A landscape with many valleys, sampled at points; each row gives a point and its height.
A ball rolls from a point to whichever of its 2 nearest points has the largest drop for the distance, and stops where none of them is lower. Distance is the straight distance between rows; heights are no part of it.
Bero h=4.54: [ -8  12   5  31 -34  28  22  10 -12 -27   4   6 -18  48 -30 -43 -29  -9
  -2  13  31 -48]
Gura h=5.41: [-19 -13   8   4  57   2 -23  -6 -22 -17  13  24 -23  -5 -53 -17 -19  -3
   5 -20  -4   2]
Nam h=7.62: [  8  -1  -6 -20 -27  -7  22   4 -15  12  -7   0  17 -15  24   2  15 -17
   8  14 -12  15]
bomi h=4.66: [-19  15   6  29 -15  14 -23   6   6  -9   7  10 -32  40 -37 -23 -43 -13
 -20  12  20 -37]
Zap h=4.06: [ -7 -16 -25 -39  14 -15  -7   6 -23   2  -4 -10  26 -29  14 -28   6 -17
 -26 -29 -17  -1]
zaba h=3.93: [  9  10  16  16  15  28  11 -10   9   9   8 -26   4 -41  -7  10   3  15
   8 -24   5  -4]
viz h=2.58: [-18  26   9  14 -36 -31  29  38  12 -11 -22   4 -24  49  27 -32  -9  36
  -7  11  15 -34]
Moga h=3.52: [ 12  29  24  12  -7  24  23 -17   6  21   2  -6  13 -26  -2  40  22  18
   7   2  -8  15]
tid h=2.27: [  6 -17 -14  13  12  -1  12  15 -31  24  -4   1   9 -50  -1 -28 -19  36
  46 -36 -17 -16]
dukel h=4.08: [ 23 -27   1 -24  12   8 -20   4  32  -7 -12 -19  21  14  32  26  39  34
 -43 -15   2  21]
zamo h=0.47: [  2  20 -12  10   0  -6  -9 -40  10  11   3 -22  -9 -55  -3  17 -18 -37
 -10  13 -13 -19]
galab h=4.76: [ -1 -54   2 -13   8 -14 -20  14  15 -33 -15 -19   2 -16  21  21  16   0
  20 -14   9  32]
puga h=1.67: [ 11  13  28  28  -8  -2  -1  39  37  16 -14  18 -16  -4 -16  -5 -21  73
   2  11  -9  -6]
Fel h=4.03: [-23   5  13 -16   7   3 -31  17   3  23  -5  16   4   1 -12 -13 -26  20
 -42  -6 -11 -15]
tela h=7.39: [ 22  14  -6 -19  24  16  27  -8 -27  32   2  -3  46 -39 -12  -7  26  30
  -2 -36 -21   6]
Bam h=1.90: [ 30  19  -9  43 -23 -15   5  15  22  20  -2   5 -18 -34 -22 -20 -29   6
  15  21 -20 -36]
Rino h=2.85: [ -2  27 -15  19 -14 -16   9  10   7  34  -2 -13  -2 -39   4 -25 -35  -3
  12 -10 -19 -40]
tesu h=5.51: [ 15 -48 -10 -34 -10  -2 -46  18  -6 -21  -5  25 -16  36 -11 -21   8  -2
 -50  19  -5  -2]
laza h=3.92: [ 29   0  19  10 -37  17  31  -1   7 -16  -1  -8   1   8   2  -1  32  18
   2  35  12  12]
bavo h=4.43: [ 10 -12 -13 -20  31   2  38 -28 -23 -18   9 -17  20  10  12   1  51 -35
  18 -13   9  37]
Pami h=1.29: [  2 -19 -12  14 -20 -14  18  47 -21  26  -9  17  -2 -25   2 -41 -26  39
  41 -21 -21 -12]
fos h=3.28: [ -8 -12   9  -8 -30 -52 -36  37  43  -2 -29   9 -13   3  36   5 -25  30
 -36  25 -18   1]
pulef h=4.75: [  3 -15 -16 -30  34  -9  30 -18 -52 -18  11  15  11  15  20 -15  24 -44
  44   9  -4  46]
dasa h=5.35: [ 15 -54  -7 -18 -19   8 -48  11  24 -34   7  10 -29  46  16   1  14   5
 -43  16  19  -9]
kupem h=2.66: [ -6  33  -5  -5  30  38  19 -46  -4  10   6 -37  49  10   2  19  20  -8
 -43 -40  18 -15]
tepo h=2.17: [-14  48  -5  16  21  12   9 -48   1  25  11 -24   0 -47   8  34 -19 -23
   4 -10 -13 -13]
Baz h=6.29: [ 24   1 -11   0  -7   0 -11  13   2  32 -15  -5   8 -58 -10 -34 -25  25
 -25   0 -25 -44]
bod h=5.06: [ -1 -41 -13 -12   4 -20   1   7 -16 -17  -6   4  -2 -14  34  11   8 -13
  62  -6   2  38]
vem h=3.91: [ -7  55  16  -5 -17  10  35 -18 -11  43   6  -9  29   0  25  35  16  -3
   2  13 -19  -2]
beno h=7.03: [  0  -9 -23 -22  21 -26   3  -8 -39  20  -2  33  23 -48 -17 -15 -11  13
  11 -10 -36   3]
Damu h=1.87: [-34  36   7  -1  40  20  22 -20 -30   8  30  14  -7   9 -27  -7 -10 -21
  33 -23   6  -5]
bik h=4.24: [  0  39   5  17 -36 -12  39  20  -6  18   1  26  -2  57  13   5  10 -13
  48  37   5  14]
fulep h=2.97: [ 23  -4   9   6   4  14  36   2 -18  12   6   0  -1 -20  10   1  18  14
  60  -6   9  19]
rolug h=7.24: [ 14   9 -25 -31  38  -5  28 -15 -48  25   5  27  38 -33  -9 -10  17   4
   5 -30 -36  21]
Rasir h=6.57: [-15  -1 -28 -11 -30 -46 -23  23  -3   2  -8   8  -5 -14   1 -23 -33 -49
  -7  15 -21 -13]
gepo h=3.81: [ 25 -30  30  10   6  -4 -27 -15  29 -23  -1   9 -19 -16 -18  57  21  20
  13  22   4  50]
gazu h=4.41: [-13   5  25 -13   9  19  -3  20   7  25 -10   2  19  -1  10  -8  -5  68
 -37 -27  -6 -10]
Riz h=5.97: [ 30 -42  -6  -7 -14 -11 -31  21   9   1 -21   1  -8 -36   1 -34  -5  21
 -29  18 -19 -26]
rad h=2.57: [  1  12   9   7   6 -12 -15 -42  -1 -23  14  25 -29  -4 -40  41   1 -46
   1  45 -16  36]
dipi h=3.29: [ 25  -5  20  30   5   4 -21 -22  25 -23   9  14 -33 -17 -40  37  -2  -7
  20  40   8  29]
Ruf h=1.94: [-30  28 -15  -8  54  25  23 -34 -23  -2  14 -32  29  13 -13 -14  10 -27
 -22 -55  18 -19]
Tegur h=2.15: [-12  -5 -17   4 -22 -34 -16  27   4  16 -10  14   1 -10  23   5 -32  -4
  43  -6 -15   7]
poki h=4.12: [ 11   7  16  14 -53  -1  49  24   1 -10   6  12 -10  39  16  -4  24   5
  39  41  10  18]
bere h=3.46: [-27 -22 -19 -24  -9 -13   9  37 -24  11 -17 -24  14 -26  40 -37 -13 -11
  10 -37  -6 -12]
felek h=2.06: [  0   2 -26  30 -13 -36  -9  13   9  -4   0  14 -27 -19  -5   1 -29 -29
  46   8  -7  -7]
far h=3.17: [ -1  12  -1 -13  19  39   2 -34  17   1   1 -28  48  43  15  27  21  23
 -53 -27  28 -12]
riv h=5.78: [ 19 -26   9 -12  39  14 -40 -16  -2 -24  21  40 -22  50 -62   7  16  12
 -26   2   7  27]
zudid h=4.87: [ -2  -2   1  20   0   0 -41   9  19   9   4   5 -40  -5 -32 -14 -39 -13
 -24  14   5 -40]
fesub h=2.77: [-21 -13   2   7 -24 -44 -26  47  38   2 -17  14  -4   3  15   6 -30  17
  12   2 -19  14]
Dib h=3.44: [  9 -39 -16   5   7  26 -13  -8  16 -34  -2 -38  -3  16  25 -13   9 -11
 -30 -11  40 -36]
dol h=3.50: [ 13  -3   5  18  26  35  40  -7 -10  -3  14 -29  -4 -23  -7 -17  22  11
  35 -38  21  -9]
dozo h=0.88: [ -5  23 -13  20  -3 -15   8 -22  -9  -2   7   4 -22   0   8  21 -16 -56
  53  16   8  14]
nevot h=3.64: [ 28  -6   7 -12  13  26   4 -17  19 -15   4 -26  32  35   4  27  48  28
 -29 -15  23  27]
Dad h=6.30: [  3 -24  -9 -14  -6 -27 -11   2 -14 -27   0  20 -16  -9 -15  -9   0 -41
  10  21  -6  27]
neta h=4.45: [-27  30   2  16 -40  12  28  11 -22  -7  10  21   1  60 -28 -30 -15 -27
  14  23  18 -26]
febus h=1.74: [ -4  17  11   9  -6  -1  13 -23 -10 -12  16  17 -22  17 -16  25   6 -40
  40  33   4  38]
riro h=3.18: [ 18  -8   8   2  -7   8 -21 -25  23 -17   1 -16  -8 -11   4  33  19 -16
 -23  25  12  11]
sofu h=3.08: [ 15 -18 -18  25  25   6  24  -5 -29  14   9  -2  -5 -48   8  -5  -7  30
  76 -18  -4   0]
Kip h=1.08: [-23  33  -5  -4  50  28  32 -42 -38  -7  27   3  17  10 -34 -21   7 -26
  -5 -21  16 -19]
Livur h=2.31: [ 18  10  -4  13  -3   0 -13 -52  13 -15   3 -20 -18 -31 -12  33   4 -52
 -24  43   3  -6]
Kena h=7.52: [ 17  11  -7 -29 -12   6  43  -3 -23  30  -8 -13  47 -22  34  -7  38  16
  -4 -15 -18   4]
puvof h=3.65: [ 12  12  22  17 -42   9   1 -13  33 -17  -2 -15 -14  17  25  26  12   7
 -20  43  18   1]
gik h=4.98: [-20 -42  11 -19  11   1 -26  25  14 -35  -7 -14  -7  29  13  12  18  -5
  -5 -21  24  31]
guf h=0.40: [ 17  38  11  33 -21 -13   5  19  30  30  -9  13  -5 -25  -9  -1 -24  43
 -12  21 -27 -24]
Kab h=3.51: [  7  35 -26  22 -17 -22   8   1  11  46  -9 -13  11 -40  46   9 -27 -15
  34  -3 -14 -22]
Tarud h=2.30: [-19  25  27  15 -18 -19  14  44  27   6 -13   8 -24  36  15 -18 -15  71
 -16   0   3  -9]
borup h=4.48: [-11 -21   0 -44  -8 -15 -26   9  16  -7 -19 -17  36  22  46  10  27   5
 -57 -11   0  18]
Fadu h=3.07: [-22 -16   6  -4  -2  30 -21 -12  25 -22  -5 -16   3  45  31  10  -3   3
 -38  -8  36 -29]
lila h=3.09: [-29 -11  -6  -8 -21 -11   1  49  -2   0  -9 -11  -9   5  21 -40 -19  -2
  -1 -14  -8 -18]
Lam h=4.31: [ 21 -51  11  -1  20 -11 -45   1  39 -19 -11  -3  -4 -18  -5  43   4  38
   7  -4   7  27]
kozi h=4.05: [ 27  -6 -13 -10  25  11  34 -30  -8 -12  15 -40  38  31  -6  17  50  -5
 -17 -19  13  41]
godan h=6.10: [ 19 -21  -7 -16  22  -6   2 -12 -18 -22   7  30  -1  -9 -42 -10  20  -8
 -10  19 -16  29]
tudun h=5.92: [ 36 -22   8  -9  14  10 -24 -18 -11 -27  12  40 -26  23 -60  -5  24  -4
 -19  36  -4  25]
Durug h=4.62: [  5  -8 -17 -45   4 -12  -7  -4  -8   6 -13 -21  43 -11  28  12  38 -14
 -35 -22 -20  24]
Sefed h=2.81: [-28  -5   5  -2 -41 -30   2  45   6 -16 -15  -1 -13  40  29 -32 -10   4
 -10  17   4 -11]
tibob h=2.56: [ 12  20  -8  -1  23  14 -19 -39   0  20   1  -8   6 -41 -24  -6  -9 -11
 -45   0 -11 -33]
pifum h=2.60: [-48  42  30  29  -9  26  10   3  23   4   7 -15  -8  45  -3  14 -26   4
  11 -14  33 -30]
sivuv h=5.03: [  9 -28 -22 -17  21 -20  16   2 -51  -3  -6  22   6 -12  20 -13   7 -18
  54   0 -15  32]
kubol h=2.37: [-45  54  22  24  13  35  24 -11  -2  28  26  -7  -4  20 -12   7 -20   1
  26 -29  23 -25]
guni h=6.44: [-12 -11 -20 -22 -28 -24 -10   2 -14 -23   0 -10 -11  -1   6 -28  -4 -62
  -8  22   5   1]
Laziz h=3.94: [  4  52 -14  12 -30  -8  42  -3  -1  49  -7 -23  20  -8  61  13   0 -18
  20  13 -19 -20]
Mab h=6.77: [ -2 -11 -29 -20 -18 -40 -23  17 -18  14 -12  30  14 -42 -17 -21 -29  -6
  -7   9 -46  -7]
dob h=5.70: [ 18 -46  -6 -30 -19 -16 -29  39   0  -8 -22  17  -3   8   6 -36  14  31
 -51  15 -15  -1]
Kevip h=5.16: [  0 -44  -8 -18  16   6 -43 -11  19 -45   2 -13 -10  47  16  23  19 -22
 -38 -10  30  16]
bazem h=4.35: [-23  32  11  25 -37   2  26   1  11 -13  12  15  -7  68  -6  16  -7 -38
  36  32  25   1]
Zot h=2.80: [-38   2  25  17  -1  28  -8  -4  19 -26   6 -26 -12  37  13  18 -16  -8
  -2 -16  47 -17]
kudiv h=4.70: [ -9  -5  25  -4  -9   8  19  32   8  19  -9   0  13  -4  18   5   5  56
  20 -21  -5  18]
Gurud h=3.03: [  7  52  21  33   5  37  13 -46  11  21  14 -19   5 -26 -10  55  10  -1
  -1  13   0  -5]
Gan h=3.48: [  6   4  -6  -9  11  25 -32 -13   3  21   4   3  -5 -10 -12 -20 -13  15
 -58  -7  -1 -50]
poze h=2.34: [ -3   4  22   1   4   6  14  -8  -7  -4  12  17 -12  13  -7  32  16   4
  49   6   8  41]
fifav h=5.18: [-20  -7   3  12  31 -12 -42  -2   5  -3   7  15 -32 -22 -45  -7 -48  -3
   4 -12  -6 -14]
zoved h=5.61: [-11 -33   7 -11  51  11 -34  20 -15 -22   3  21 -13  34 -47 -11   7  10
 -18 -32   7  18]

Where does a ball stop that starts at each point below?
Zap | guf
Riz | galab
fifav | zamo
tela | zamo
Lam | dozo
Dib | Kip
Dad | zamo
bik | zamo
